Each row is a point on a landscape with many valleys, with its height.
From any point a ball rolls to the lowest of the 2 points nearest to it. It stops when none of these is lower. Distance is the straight distance between rows; heights are no part of it.
q7 height 21.5: [109  86  91  96  98 103  70  87  77 110 119 103 122  77 101 120  90 114
  88 101 132  85  99 111 141 104 109 104 102 130  57 109 137 106  96  87
 111 105 114  91 120 115  83  95  81  99 118  75  83  76  61 130 127 112
  57  93 120 102 145  52 191 124  87  94]
q103 height 59.9: [103 105 128  81 107 112 117  97  82  94  67  50 124  93 132 135 101  83
 102 115  71 108 118 107  92 103  90 103  71  97 122  92 107  79  53 138
  80 125 104  65  90  74 101  92 109 116  65 139 128  93 166  59  98  51
 114 172  72  84  59 137  66 117  60 122]
q791 height 34.1: [100  87 115 138  94  85  92 112 119 115 122 107 103 101 135 101 113  89
 102  93  74  61 150 116 131 128 133 104 121 114 102 129 101 130 102 120
  95 115 103 117 159 140  97 111  68  98 100  96  69  86  90 103  82 173
  56  84  98  62 105  87 125  92  63 141]
q760 height 41.3: [ 95  98 136 118  89 141  84 107 104  81  56  59  85  90  97  96  80  78
 127 121  45 131  98  94  54  91  82 109 131 107 124 128 112  77  93 124
 111  86 118 118 124 102  92  96  94 118  63  72 115  61 122 106  79  87
 117 125  92 116  89  63  86  97 105  97]
q501 height 50.3: [ 85 110 157 144 104 123  87  97  91 115  93  84 104 132 133  77 112  74
 127 123  77  99 112 101  69 105  84  89 123  86 105  91 102  88 121 134
  85  55 134 142 119 124  99 102  72  93 107  96 124  63 101 101  66 111
 119  90 112 124  41 101  83  61 115  99]
q45 height 25.4: [ 93 127  95  96 115 100 105 158 143  71  77 127  63  77  68 120 106 127
  99  91  71 103  81 150  80  92  91 118  89 120 106 135 110 112  79  90
 126 145 104  79 125  64  99  74 124 115 100  62  94 100  92  79  93 126
  92 125  83 101 156  59  88 142  91  94]
q598 height 35.2: [103  53  64 114  73  85 107 101  98 103 100 107  95 147  81  94 107  65
  85 116  97 125  69  89 118  95  85  70  97  75 101 145 105  64 106  85
  73  91  88  89 105 123  81 183  94 124 115 103 107  99  96 112 122  70
  84  76 109 116 130  75  98  87 104  95]
q463 height 44.5: [ 96  98  92 101  95  96  89 125 124 112  91  82  65 112 134 116  94  70
  96 130  58  85 142 112  90  97 114 109  80  81 109  94  79 111  65  81
  87 107 104 119  93  84 104  94  92  83  63 115 146  78 104  72 119  71
  80 110  88  82  94 115  51  96 102 132]
q424 height 47.9: [118  57 108  65  64  76  65  90 114  65  82  97 121 151  94  99  78  34
  86  85  91  80 112  65 109  79  88 102 125  89 140  94 113  80 114 114
  82 108 111 111  64  99 139 117  91 101 125 106 130 107 148 143  88 101
 148 108  84  94  58 117  52  65 105 112]
q485 height 65.2: [ 79 141  98 135 140 137 117  91  64  96 107  69 107  42 128 116 109 147
  94 118  89 127  94 108  98 108  87  84  78 123  57  93 103  86  81 117
  90 100 102  73 113 103  75  55 110 100  95 107  92  91  99  79 107  62
  91 117 104 130  93  85 150 135  96  85]
q51 height 31.4: [ 72 137 111 131 116 110 121 131 133  85 111 129  72  63  78  86 121 126
 100  80  79  96  92 133  75 116  78 105 109 117  82 127  86 131 107 112
 101 132  92  91 125 100  99  53 134 108 129  74  75 115 105  92  81 156
 102 102  95 115 121  72 100 107 107  90]
q81 height 42.0: [ 86 118 109  93 109  75  78  96 124 104 137 148  95 130 110  91 111  98
  92  74 139  58 113 118 118 102 104 110  98  94  89  69  96 133 128  98
  98  91 119 136  83  93 129  73 100  65 123  82 128 101  89 118  83 141
  94  69 124  87  89 123  76  84 130 108]
q738 height 52.8: [108 117  70  63 132  65 138 105 111  97 118 158  94  77  96 124 108 154
 123  61 121 116 108  93 114  81 152 115  78 107 130 119 101 119  65 102
 123 104  87  53 101  92 100 118 126 116  82  97  28 135  88  62  92 119
  90 101  70  67 120 127  79 136  73 118]
q523 height 61.1: [119 110  68 138  91 121  99 113  84  85 107  77  69  57 108  88 104  91
  91 114  45  98 118  75  76  90 105  96 110  84 100  82  91  80 100  62
 101 103  66 118  98  88  91  85 123  84  83 122 105 116  88  89  94  71
 112  82 102  95  83 114 106  73  81  87]
q975 height 67.0: [ 98 167 112 117 137 142 116 109  46 108 105  64 113  41 108  94 114 157
 106 112 124 116  70 123  85 105  85 103  90 124  53  52 114  99 106  93
 128  96 104  92 116  79  84  41 107  90 110 104 104  93  55  83 115  70
 105 102 108 138 101  92 183 135  99  66]
q511 height 30.8: [133  48  76  60  66  84  76  98 111 108  70 108  95 115  83 108  65  97
 133 104 110 118 107  80 112  88 153 118 127 111 128 120 100  84  94  95
 142  86 109 108 124 110  99 161  53 100  68  62  76  89  60 125 124 126
  81  80  82 107 157  71 100 115  96 122]
q221 height 74.4: [ 86 149  93 156 146 104 119 116  94 127 139 121  87  89 140 114 145 133
  96 111  83  95 110 116 100  91 101  78  54  66  79  84  95  98  95  92
  60  80  93 107 107 106  81  98 127  84 117 140 116 104  81  44  87  75
  85  78 121  94  59 134  90  95  95  89]
q645 height 48.6: [106  66  94  52  71  93  63  63 120  88  78  85  92  98  79  83  50  69
 100  89 108 101 117  59  93  91 105 117 133 117 123  90  79 110 111  89
 119  91  98 126  67  97 127  93  87  85  66  76  93 104 115 148 101 106
 113  97  93  89  97 101  80  89 127 103]
q138 height 53.8: [128 109 123  92 110  80 109  85  83  94 106 111 123  71  97  92  96 110
 108  69 101  66 117  80 105  83 151 114 130 105 160  94 109 130 113 119
 148 107  92  96 102 101 107 110 119 120  88 105  35 130 126 101  61 146
 114 101  86  38  58 142  89  88  44 108]
q109 height 27.4: [ 82  88  89  95 125  77 106  96  97 145 111  97 119 149 142 120 120 106
  88 126 144  88  95 138 148 127 101  84  37  79  68  97 100 104  77 102
  59  90 105  86 102 102  84 140  69  89  97 141 138  77  82  66 132  68
  59 108 118  82 108 122 103 119  92 115]
q372 height 59.1: [111  91  81 130  82  89  97 119 112 115 100 105  65 153 104  68 123  62
  87 121  92  90  91  98  89  97  96  83  98  57 113  86  76  91 127  66
  90  83  90 141  87  96 103 147  97  82 110 114 149 101  74  98 107  83
 103  55 118  98  94 122  66  61 114  95]
q41 height 44.3: [110  83  49  74  96  57 117 124 116  95 139 140 105  89 101  94 108 124
  97  70 137  78 113 110 145 123 135 100 110 116  74  85  91 122 105  85
 110 131  75  73 103  95 122  76  97  78 122 111  51 143  82 111 103 157
  90  74 100  83 144 115 118 102  78 136]
q145 height 57.8: [106 103 118  79 105 126 101  84  88  96  57  37 103  68 120 120  73  82
  93 126  73 110 113 107  69 114 103 123  85 110 118  82  85 101  56 108
 111 128  89  86  78  54  94  70 107 103  28 116 134  82 159  71 111  43
  85 162  82  66  89 116  82 120  77 113]
q751 height 52.3: [150  84 109  84  66 118  96 115  75 105  55  56 106 124  78  84  97  79
 115 131  92 104  69  92  64  80 101 114 109  78 141  59 111  62 110  72
 137  92  87 122  85  54 102 132 101 106  64 124 148  97 103  91  98  46
 133 115  98  94  85 136  80  78  75  86]
q998 height 43.8: [127  68  78  42  72  61  58 107 103  52 123 121 136 107 108 145  73  67
  90  67  96  66 151  80 147  84 119 105 113 127 105  96 140  90  96 112
  94 132 105  73  93 104 140  79  82  91 125 104  78 117 140 142  89 133
 125 121  87  72  88 101  84  95  73 141]
q574 height 34.8: [125  50  45  71  69  67  88 104 130  97  98 127  73 146  96 103  80  78
 113 103 100 123 112  67 123  78 137 101 107  91 124 125  80  81  92  81
 109  87 106 107  98 114 111 170  71  89  90  84  95 105  74 118 136 101
  87  62  84 113 148  86  66  99 118 129]
q130 height 49.7: [109 111  84  86 119  87 112  73  76  86 138 129 121  73  82 108  93 131
 105  63 113  96 106  62 129  73 119  83  90 105 116 104 117 109  98 111
 100  88  85  71  70 122 103 108 135 118 113 112  41 142 122 106  81  96
 124  95 100  85  68 130  96 106  86  87]
q856 height 40.5: [102 133 117 133 116 120 110 126 111 127  86  88  73  92 131 118 110  99
 120 127  55  98 132 128  60 101 124 119  75  74 132  90  84 115  69  99
 106  92 101 138 124  79  81 108 104  92  50 112 139  70 100  42  94  77
  68 111  95  64  73 126  65  99  86 117]
q600 height 33.1: [ 87  82  94  79 110  67 115 104  99 112 116  93 132 134 140 123 119  99
  96 102 127  81 120 123 157 122  92  82  59  96  65  99 107  94  78 127
  52 116 109  56  96 106 111 103  80  95 110 149 110 102 126  83 108  95
 105 127  98  95  95 130  87 117  76 134]
q664 height 76.1: [ 90 137  86 155 130 109 130  88  79 125 125 112  90  90  99  78 133 128
  83 101 102 109  66 102  87  95  95  85  71  60  95  94  85  97 123  82
  79  81  68 104  90 102  67 125 138  98 124 136 108 120  82  67 104  62
  80  70 122  95  70 125 111  79 107  58]
q557 height 63.2: [ 99 127  70 157 120 132 116 121  76  87 105  75  79  45 126 111 120 121
  90 123  42 124 107 101  84 100  93  91  86  93  72 100  97  74  74  85
  84 109  73  89 120  93  72  77 122  90  82 126 106  99  95  62 102  55
  94 101  96 109  91  95 121 108  77  91]
q393 height 26.2: [ 68 134 116 123 124 115 117 108 120  88 102 133  85 109  60  98 112 125
  95  92  96 141  42 112  74  90  47  87  76  86  94 131  99  96 103 110
  74 101 109  98  79  95  88  94 147 122 138  85 117  97 120  93  83  84
 111 108 111 133 107  77  77 114 148  57]
q643 height 72.7: [ 89 153 110 122 139 111  80  81  84 100 148 129 102  76 114 113 111 132
  84  89  97  78 114  90 103  62  96  95  72  88  87  68 111 116 108  88
  82  81 103 124  73  98  99  64 137  84 113 109 111 103  92  90  76  78
 101  86 127  86  40 131  91  92 117  72]
q254 height 32.8: [111 113 129 109 109 112  90 103  55 116 116 102 131 130 110 110 118 108
 110 116 119  86  82 109 120  75  92  85  89  85  94  79 150  72 111 107
 102  69 122 102 109 109  87 129  89 115 116 113 115  85  73  93  84  74
 114 102 122 115  67 111 115  99  81  80]
q872 height 47.6: [ 93 107 122 156  87 120  96 138 109 108  93  77  63 114 152  80 110  65
 129 143  38  97 140 105  61 109 109  97 124  79  96  85  77  98  95  96
  87  77 113 146 127 120 103  87  69  70  89 103 129  63  82  77  92 103
 112  73  96 123  70 100  74  59 108 131]
q651 height 58.4: [139 101  87 124  78 114  78 103  74  94  95  65  95  58  71  88 100  89
  63 104  67  65  83  87  91  76 107 109 118  89 126  82 118  98 135  51
 138 121  63 121  98  76  85 105 136 111  91 115 113 125  90 115  96  81
  90  95 117  56  89 101 131  74  61  60]
q925 height 48.4: [ 90 115  79 117 106  87  97 132 125 105 111 104  64  93 130 105 121  91
  71 113  86  56 127 138 108 118  98 104  76  86  68  82  80 128  92  65
  80 131  87 114 102  79 110  66 102  71  98 115 140  96  82  78 111 102
  73  94 105  83 112 110  93 101  99 115]
q394 height 26.8: [108 100 110  78 119  91 112 103  78 126 108 116 134 124  82  90 121 132
  98  91 163  81  48 130 131  93 102 100  83  83  94  84 128 104 125 101
 121  94  94  82  84  89  90 132 107 115 115 126 103 112  84  97 109  92
  87 100 123  90 104 121 119 111  84  79]
q625 height 54.0: [ 86  77 120  98  73 107 132 117  87 117  61  19 103 127 139  60 109  61
 104 147 118 108  99 108  83 155  65  94 109 101  61  54  53  89  97 112
  81 105  98  80  93  94 123  70  62  78 101 152 143  92 111  88 135  69
 132 116  87 144  95 121 100  74 102 118]
q466 height 32.2: [113 109  99  66 106 101 120 133  79 106 102 104 129 125  62  84 131 134
 118  96 150 100  47 117 107  92  75  83  95  92  92  61 128  75 121  97
 129  89 105  82  90  77 107  96 103 114 129 122 103 132  82  94  98  96
 157 103 115 142 101 123 103 109 102  79]
q907 height 37.8: [ 75  57 102  85 100  83 114  60  89 120  92  49 141 118 140 101 103  76
  67 111 137  85 107 117 149 155  77  85  80 113  61 110  91 101  90 133
  56 121  96  59  94 116  97  97  66  99  99 144 112  88 143 111 129  88
  73 137 107  85 105 106 132 108  82 124]
q748 height 25.3: [121  80  80  82  73 112  85 103 110  93  53  96  76  72  72 117  69 105
 106 106  78 129  92  97  79  86 139 129 118 120 115 137 103  79  89  70
 146 114  96  98 136  92  81 122  85 111  66  43  84  87  59 110 128 118
  75 101  75 105 174  42 125 131  95  90]
q591 height 46.4: [106  72  65  90  71 104  89  53 103 101  85  98  83  51  49  81  74  99
  64  83 110 122  79  65  80 105 117 121 129 117 101 120  74 101 126  51
 131 116  69 101  90 103  80  97 113  97  92  64  63 120  80 143 130 120
  60  69  95  92 157  60 162 105 121  64]
q236 height 30.5: [ 86  89  69 123  97  97 128 109  98 116  98 124  80 143 102  95 120  96
 100 120 108 137  76 112  96 108  98  77  76  73  73 120  88  69  97  81
  71  81  93  90 113 117  79 157  82 100 118 103 108  90  57  76 127  72
  87  73 103 144 134  88 104  98 121  90]
q882 height 57.9: [100 105  97  86 123  83 119  90 101 110 105  89 110  88 131 139 110 105
  95  93  83  91 134 101 116 102 116 101  67  99 125 119  98 122  56 122
  80 116  87  70  97  94  95 109 114 117  57 131  88 107 142  58  96  81
  81 142  86  41  77 137  70 121  55 126]
q838 height 45.6: [ 90 116 151  92 105 104  66  81 110 101  92 103 100 112 104  94  93  82
  98  92 106  58 112 118  77  93  94 131 116 103 117  83 105 128 124 110
 117  92 129 144  96  86 116  77  96  90  94  76 133  73 107 116  73 127
  92 110 111  77  67 107  83  86 112  95]
q789 height 47.5: [ 86  69 126  75  84 112 114  51  89 124  43  17 118  89 106  55  82  70
  84 116 142 102  91  97  70 164  72 110 124 112  88  67  49 115 113 118
 102 110  85  95  68  78 110  67  78  81  64 125 124  98 139 118 128  83
  91 133  96  87  96 117 121  83 103  99]
q839 height 39.6: [107  47  55 100  60  84  78  68  79  91 137 114 114 115  80 108  82  75
  67 103 114 105  92  61 154  93  84  67 101 101  74 112 122  72 107  78
  69  92  89  93  87 137  92 135  89 104 129  99  87 106  97 149 119  78
  87  72 124 124 122  71 139  84 115  97]
q27 height 31.9: [ 88  94 117 109 109 105 127  97  94 100  95 105 120 129  53  85 111 109
 103  86 121 130  23 100  97  89  56  78  94  78 123 137 120  89 118 124
  84  91  98  83  75 104  80 144 141 148 132 109 104 117 134 112  90  77
 122 113 110 118  93  89  82 103 118  55]
q878 height 35.0: [126 111 132 122 102 116 131 127 112 127  64  77  88  96  99  99 111  97
 136 102  63 104 111 114  53 107 134 127 101  83 170 112  83 118  88 115
 131 103  90 123 139  85  85 143 109 127  45 104 101  96 112  50  81 103
  83 116  82  50  82 123  64 103  54 117]
q611 height 19.4: [ 57 146  98 119 135 123 104 115 136  58  99 139  65  72  85 124  94 127
  92  96  50 155  95 108  64  86  66  94  74 103  78 136  86  93  70 105
  72 109 111  93  81  97  94  44 143 104 112  65 105  85 123  81  83  88
 105 113  86 144 120  62  74 128 156  87]
q875 height 53.9: [ 71 145 122 119 119 109  85 139 109  95 126 117 103 117 127 113 130 104
  98 122 103  83 107 131 103 101  54  73  76  92  32  63 113  95  99  93
  61 102 136 117 101  95 118  27  96  81 152 101 160  75  83  90  83 102
 137  96 123 149  88  95  94 106 141  98]
q343 height 49.9: [139  63 116  54  62  90  85 114  95  91  68  81 116 154  90  93  93  68
 118 116 109  93  94  80  95  79  99 105 119  89 131  63 113  64 105  94
 119  89 117 106  73  77 132 120  70  97  97 115 128 102 106 110  99  79
 158 108  89 120  81 128  62  78  87 114]
q937 height 34.3: [100 127 118 101 111 111 116 115 128  91  90 149  66 126  64  84 104 117
 148  75  93 141  81  82  50  73 101 111 107  83 146 129  96  91 107 111
 115  62 127 122  94 100 105 129 122 113 108  53  90 104  86  92  69 122
 134  76  87 132  98  95  51 102 137  83]
q863 height 40.8: [ 67  95  78  83 102  69 120 120 143  90 122 129  91 104 109  80 111 108
 106  74 135  86 117 128 120 146  91 100 103 119  54 100  65 137 100 117
  77 129  93  79  99 104 135  52  96  72 127 102  79 121 111 109  99 159
 110  92  99 104 135 103  84 100 117 133]
q117 height 68.8: [ 94 165 113 118 137 123 105  92  51 116 141  85 125  46 114  89 126 145
  84  96 134  73  88 114 105 103  77  92  87 118  37  39 104 128 131  84
 105 102  97 100  94  91 101  28 124  85 136 124 106 115  72  98  98  92
 108  91 124 115  71 116 169 104 106  69]
q726 height 41.5: [125  79  91  69  79  60  63 112 110  78 125 121 126  97 123 132  81  82
  96  74 106  52 152 109 144  99 142 123 125 135 102  92 131 118 102 105
 119 133 116  98 124  95 131  73  76  84 109  88  72  99 101 131  84 167
  87 105  97  59 114  93 107  96  57 150]
q508 height 48.3: [ 80 116 160 120 113 103  69  96 115  97 106 119 105 135 120 111 108  72
 113  90  74  77 125 106  88  83  87 105 112  88 132 121 121 110 115 142
  82  78 146 138 106 119 106 103  94 108 116  77 129  67 126 109  56 134
 104 108 110  95  42  95  57  80 119 104]
q753 height 51.3: [ 79  98 142  95 100 123 113  99  87 115  42  24 113 116 126  74  99  74
 101 143 126 112  75 137  72 154  52 100  98 111  61  70  71  95 100 119
  91 109 112  98  95  72 105  67  68  86  85 120 161  64 118  98 122  68
 100 139 102 127 103  94 120 103 111 102]
q248 height 51.5: [ 83 137 119 130 112 111 108 159 120 101  96  87  77  95 126  89 136  95
  94 121  84  70 104 160  84 136  61  96  90  97  49  80  85 119 107  94
  83 128 105 106 124  83 113  36  97  76 123 114 151  89  82  75  93 122
 109 108 104 125 113  92 107 101 105 107]
q322 height 55.0: [128  77 112  76  68 119  87 125 104  96  39  43  92 113  97 112  81  58
  97 142  65 107  87 112  68  94  96 124  99  94 128  91  99  79  76  80
 121 126  95 108  90  50 105 114  95 111  46 110 163  72 129  86 122  45
 100 147  87  86 116  99  69 102  79 108]
q936 height 36.3: [105 140  89 114 115 117 112 131  77  95 133 125 107  88  69 111 125 143
  97  96 104 106  60 114 108  72  79  82  75  91  77  87 134  77 105  79
 109 104  99  77 104  87  83  91 129 113 143 107  94 122  68  81 104  77
 123  93 114 136 110  94 128 119  98  65]
q340 height 43.2: [101  58  52  66  81  71  62  38 102  90 136 117 109 117 101 114  57  71
  74  88 116 107 129  38 157  85 108  77  92 102 104 106  99  98  98  92
  73  73  96 108  56 133 108 128  81  86  93 101  90 105 118 146 116  75
  82  82 113  86  94 102  95  85 137 110]
q827 height 32.7: [102 109 119  84 100 110  74  74  89  89 134 131 122 100  70  96  74 117
 110  80 135  96  94  73 118  75  79 100 109 124  81  69 123  98 119  98
  97  69 123 131  83 123 116  66  98  95 124  59  78 100  79 136  80 116
 132  76 119 136  80  95 123  94 142  83]
q156 height 36.5: [ 97  83 125 111  99 102 102  67  83  86 104  90 142 117  60  88  92  87
  83  70 105  86  55  85 106  87  65  80 120  89 135 120 123 103 134 126
  83  99  92 100  78 118  90 125 137 139 139 109  93 123 161 147  75 102
 130 117 108  95  61  93  96  73 106  57]
q894 height 28.8: [104  86 102 118  85  98  75 102 110 115 108 108  99  74 115 101  95 103
 100  95 104  74 125 118 116 126 136 121 134 130  85 126 106 132 103  95
 124 116 108 117 153 128  88  99  74  93 104  64  70  77  55 122 106 169
  42  80 106  75 147  57 164 110  86 117]
q752 height 42.8: [ 75  83 108  96 104 105 114  66  85 117  71  30 122  69 126  75 104  80
  60 107 130  89 104 112 107 174  69  96 113 134  57  98  67 124 106 124
  80 138  84  73  92 101 101  47  90  93  92 126 106 103 142 121 125 110
  77 138 103  83 111  97 153 103  91 107]
q602 height 46.3: [110  43  87  86  54  83  58  69 107  90  93  78  96 137  99  88  60  30
  83 111  90  96 125  46 119  87 102  92 131  93 121  92  87  83 115  86
  87  84 105 129  70 125 125 124  70  83  91 100 111  96 118 152 108  81
 118  76 103 103  83  98  76  61 122 114]
q568 height 38.0: [ 92 139 128 117 110 140  90 130 127  74  74 119  58  85  81  98  91 117
 144 101  44 136  98  98  36  66  99 125 120 101 133 129 111  87  93 107
 127  77 126 130 124  92  97  83 122 110  81  47 105  70  87  88  67 114
 123 103  83 128  98  69  74 107 130  85]
q9 height 40.3: [ 94  93 146  83 111 108  92  44  84  94  75  80 138 120  80  98  80  87
 105  82 111 111  69  74  89  80  75 101 107  98 150 116 119 100 114 143
  92  71 113 103  69 104  97 126 115 133  91 103 106  94 153 119  73  72
 120 137 101  84  37 111  76  91 113  66]
q441 height 28.0: [ 88  96 105 100 101 106  58  56  93 107 128 118 109  82  99 102  74 100
  88  93 131  90 112  84 120  97  95 106 111 129  62  95 108 117 109  86
  93  78 121 133 100 128  97  75  81  80 115  61  91  74  68 145 109 118
  63  72 126 113 109  64 163 100 136  91]
q187 height 47.4: [122  85  30  75  95  68 144 145  95 100 122 112  90  68 108 101 111 137
 105  88 111  91 133  96 138 121 141  88  94 110  68  79  84  94  71  67
 111 135  61  52 110  92 112  77  90  85  93 133  44 159  69  72 123 117
 112  86  72 101 142 128 119 127  53 137]
q871 height 30.3: [ 90  69  98 111  71 121 102  96  94  91  88  89  97  93  82  97  84  90
 116 114  94 138  92  85  95 113  79  79 127 126  77 133 111  68  92 124
  93  86 114  79 133 141  86 107  71 118 111  59  64  86  88 123 108 112
 113  93  96 166 135  36 140 108 115 101]
q216 height 18.2: [102 101 105 115  93 121 105 145 132  96  49  94  61  86  90 108  92 104
 121 115  57 119  93 142  60 112 119 123 110 110 114 142  94 102  81  95
 129 127  99 107 156  90  84 116  90 115  71  57 104  77  69  78 110 127
  78 117  74 104 155  53 101 132  85 107]
q43 height 42.4: [ 98  65  57 101  65  94 110  68 110  98  86 124  77 108  41  88  85  90
  73  92 107 143  67  78  82 106 109 109 112  98  90 141  69  72 121  54
 108 101  81  97  98 114  81 131  95  99 104  67  77 112  78 134 139 110
  73  63  88 136 176  46 129  98 140  73]
q83 height 46.9: [102 120  92  86 130  90  83  58  85  95 143 141 123 102 100 144  99 123
  98  76 104 117 101  52 139  49  98  78  59  85 128 128 132 105  82 113
  73  68 104  83  60 123  90 138 131 126 107 101  81 109 123  96  88  54
  88 110 104  79  60 112  78 109 117  79]
q659 height 55.3: [ 85 116  78  90 136  69 139  80 106 102 139 126 107  65 123 124 117 141
  88  66 105  97 133  98 131 104 136  98  75 117 112 126  90 145  60 117
  91 124  67  53 104 111  94  90 132 116  84 125  29 132 123  64  93 116
  85 117  91  29  93 138  91 129  66 125]
q506 height 29.5: [116 104 115 101 101 106 115 111 113 109  80 108  82 104  88  80  98 106
 143  92  88 112 102  86  67  96 127 110 113  87 151 115  86  99 101 115
 129  75 107 116 109 103  98 139 102 112  69  85  79 104  91  83  82 117
 112  91  86  90  90 117  65  99  87 108]
q811 height 45.9: [100  63 119  39  72  79  66  85 111  64  82  93 131 120 124 114  70  50
  88  87 103  68 141  89 109  99  92 121 117 112 114  84 108  96  94 133
  85 132 113  86  79  86 146  78  77  91 121 112 122 101 153 128 103 115
 125 134  77  80  62 127  70  83  87 141]
q733 height 70.9: [ 83 172 136 142 153 132  97  65  75 130 135 106 113  56 119  85 118 160
  86  97 119  81  88 115  85  80  96 110  82  97  83  62 102 138 132  96
 104  80  95 118  82  90  81  69 132  84 112 112 102  90  79  84  92  75
  70  80 129  73  45 120 135  91 116  55]
q124 height 51.8: [106 120 120  66 114  90  99  83  84  66 116 128 129  69  76 114  85 122
 113  54 112  85 110  79 105  73 112 107 120 131 130  95 126 125 110 125
 129 104  98  75  89 106 121  73 132 119 118  85  36 135 140 125  59 143
 150 120  87  73  59 117  81 104  87  93]
q177 height 18.8: [ 90 104 106  85 131  85 131 105 101 142  91 105 117 144 102  99 132 125
 105 106 159 106  52 141 116 116  91  94  53  68 100  99  93 103 100 112
  90  89  96  79  82  85  86 150 100 110  94 140 127 102  95  63 114  69
  82 117 117  83 102 140  84 121  93  88]
q282 height 36.7: [ 41 128  84  99 126  83 124  88 153  89 127 163  69  86  87  98 108 129
  88  68 120 113  95 125  87 127  84 106  80 110  67 128  56 143  93 109
  75 120  97  86  89  99 111  56 131  84 127  75  78 113 114  90 101 142
  86  90 100 106 137  90  78 115 150 103]
q736 height 38.4: [109  64  44  87  67  73 101 126 138  85 100 144  62 125  75 109  90  92
 101  93  87 125 105  97 106  97 127 112 107 104  89 141  80  77  91  61
 100 113  98  94 117 108 105 129  81  88 111  67  83 109  61 114 138 129
  89  66  73 140 188  50  89 110 122 117]
q345 height 50.2: [103  80  71  74  79 100  82  46 121 109  80  92  72  60  76  76  61  95
  81  88 107 107 108  63  74 100 129 129 130 117 129 102  59 127 118  66
 147 102  84 129  89  89  94 101  97  87  61  70  79 109  85 130 119 125
  59  76  97  57 132  95 114  98 122  86]
q903 height 25.8: [ 93  81  69 101  76 110 123 106  92  90  93 112  87 128  80  98 100 106
 110 127 113 158  74  89  90  98  85  73 100  96  61 100 105  49  85  90
  83  75 104  73 107 116  96 120  72 104 118  84  90  87  59  93 125  66
 127  82  92 187 146  71 117 107 134  91]
q288 height 56.4: [ 99  65 101 102  74  96 121 133 107 124  69  69  89 162 112  54 120  68
 110 139 125 106  73 122  91 135  81  89 107  73  81  77  65  91 116  91
  90  89  85 104  96  97 114 130  67  80 105 132 143  91  79  87 129  84
 120  85 105 131 118 116  81  71 106 112]
q929 height 38.3: [101 101 112 106  95  62  86 115 135 100 128 140 103 127 123  99 109  85
 108  75 111  54 136 125 128 118 137 119 123 109 114  97  99 137 126 121
 111 109 121 126 124 108 127  93  78  74 115  81  90  97  96 117  73 186
  79  74 106  66 105 109  84  81  85 143]
q167 height 33.6: [ 98  90  80  79  81 110 107 116  85  68 117 100 116  81  59 124  89 123
 108  93 107 128  90  82 124  98  68  66 100 139  69 113 137  65  81 115
 102 101 118  58 119 121  96  71  85 124 129  73  56 113 101 122 112 107
 145 113  97 171 132  52 136 129 113 103]
q319 height 43.7: [ 94 124 130 105 134 112  90  44  90 107 110 110 119  97  93 113  87 118
 115  79  90 124  95  60  92  63 100 102  94  93 160 133 119 117 102 137
 103  50 115 109  78 118  81 140 122 130  85  84  78  90 128  99  78  75
  90 112 105  67  42 102  79  96 118  72]
q669 height 56.0: [140  95  96 103  91  89  90  98  76  94 108  95 117  76  78  84  95  97
  86  84  96  58 100  80 114  80 131 101 128  95 137  79 120 102 132  79
 145 111  78 107  95  97  99 117 119 111 101 113  72 137 100 119  81 120
 109  85 103  61  78 121 118  78  49  88]
q647 height 44.4: [ 92 100 124 147  91 141  92 107  98 105  64  45  72  73 134  92  88  77
 120 139  38 119 126 102  50 121 102 110 128  99 102 106  81  96  84 106
 103  92 103 135 133 103  82  83  76  87  56  93 120  58 104  85 100  87
  83 107  91 101  86  76 100  85 102 114]
q67 height 35.9: [109  98 116 117  87 108  89  90  69  99 130 122 128 124  64  84 100 101
 104  97 118  96  64  79 119  78  80  76 114  90 100  87 137  78 132 101
 100  66 110 121  96 130  94 125 100 115 147  86  87 108  85 134  81 105
 130  69 125 138  80  91 124  79 114  76]
q413 height 50.4: [134  87  58  75 103  77 141 126  92 106  97 110  90  75  99 115 103 132
 119  88  97 106 119  87 116  98 153 100  84  96 123 101  94  92  60  80
 120 115  66  64 108  87  93 128 101 112  58 121  51 140  81  57 114  92
  97 101  69  75 125 134  90 131  42 127]

Two balls start at each pair of points below. Name the first point that both come to, or write -.
q288, q343 | -
q882, q103 | -
q124, q508 | -

Where does a ball stop that starts at each point below?
q345 | q216
q145 | q7
q664 | q611
q221 | q611
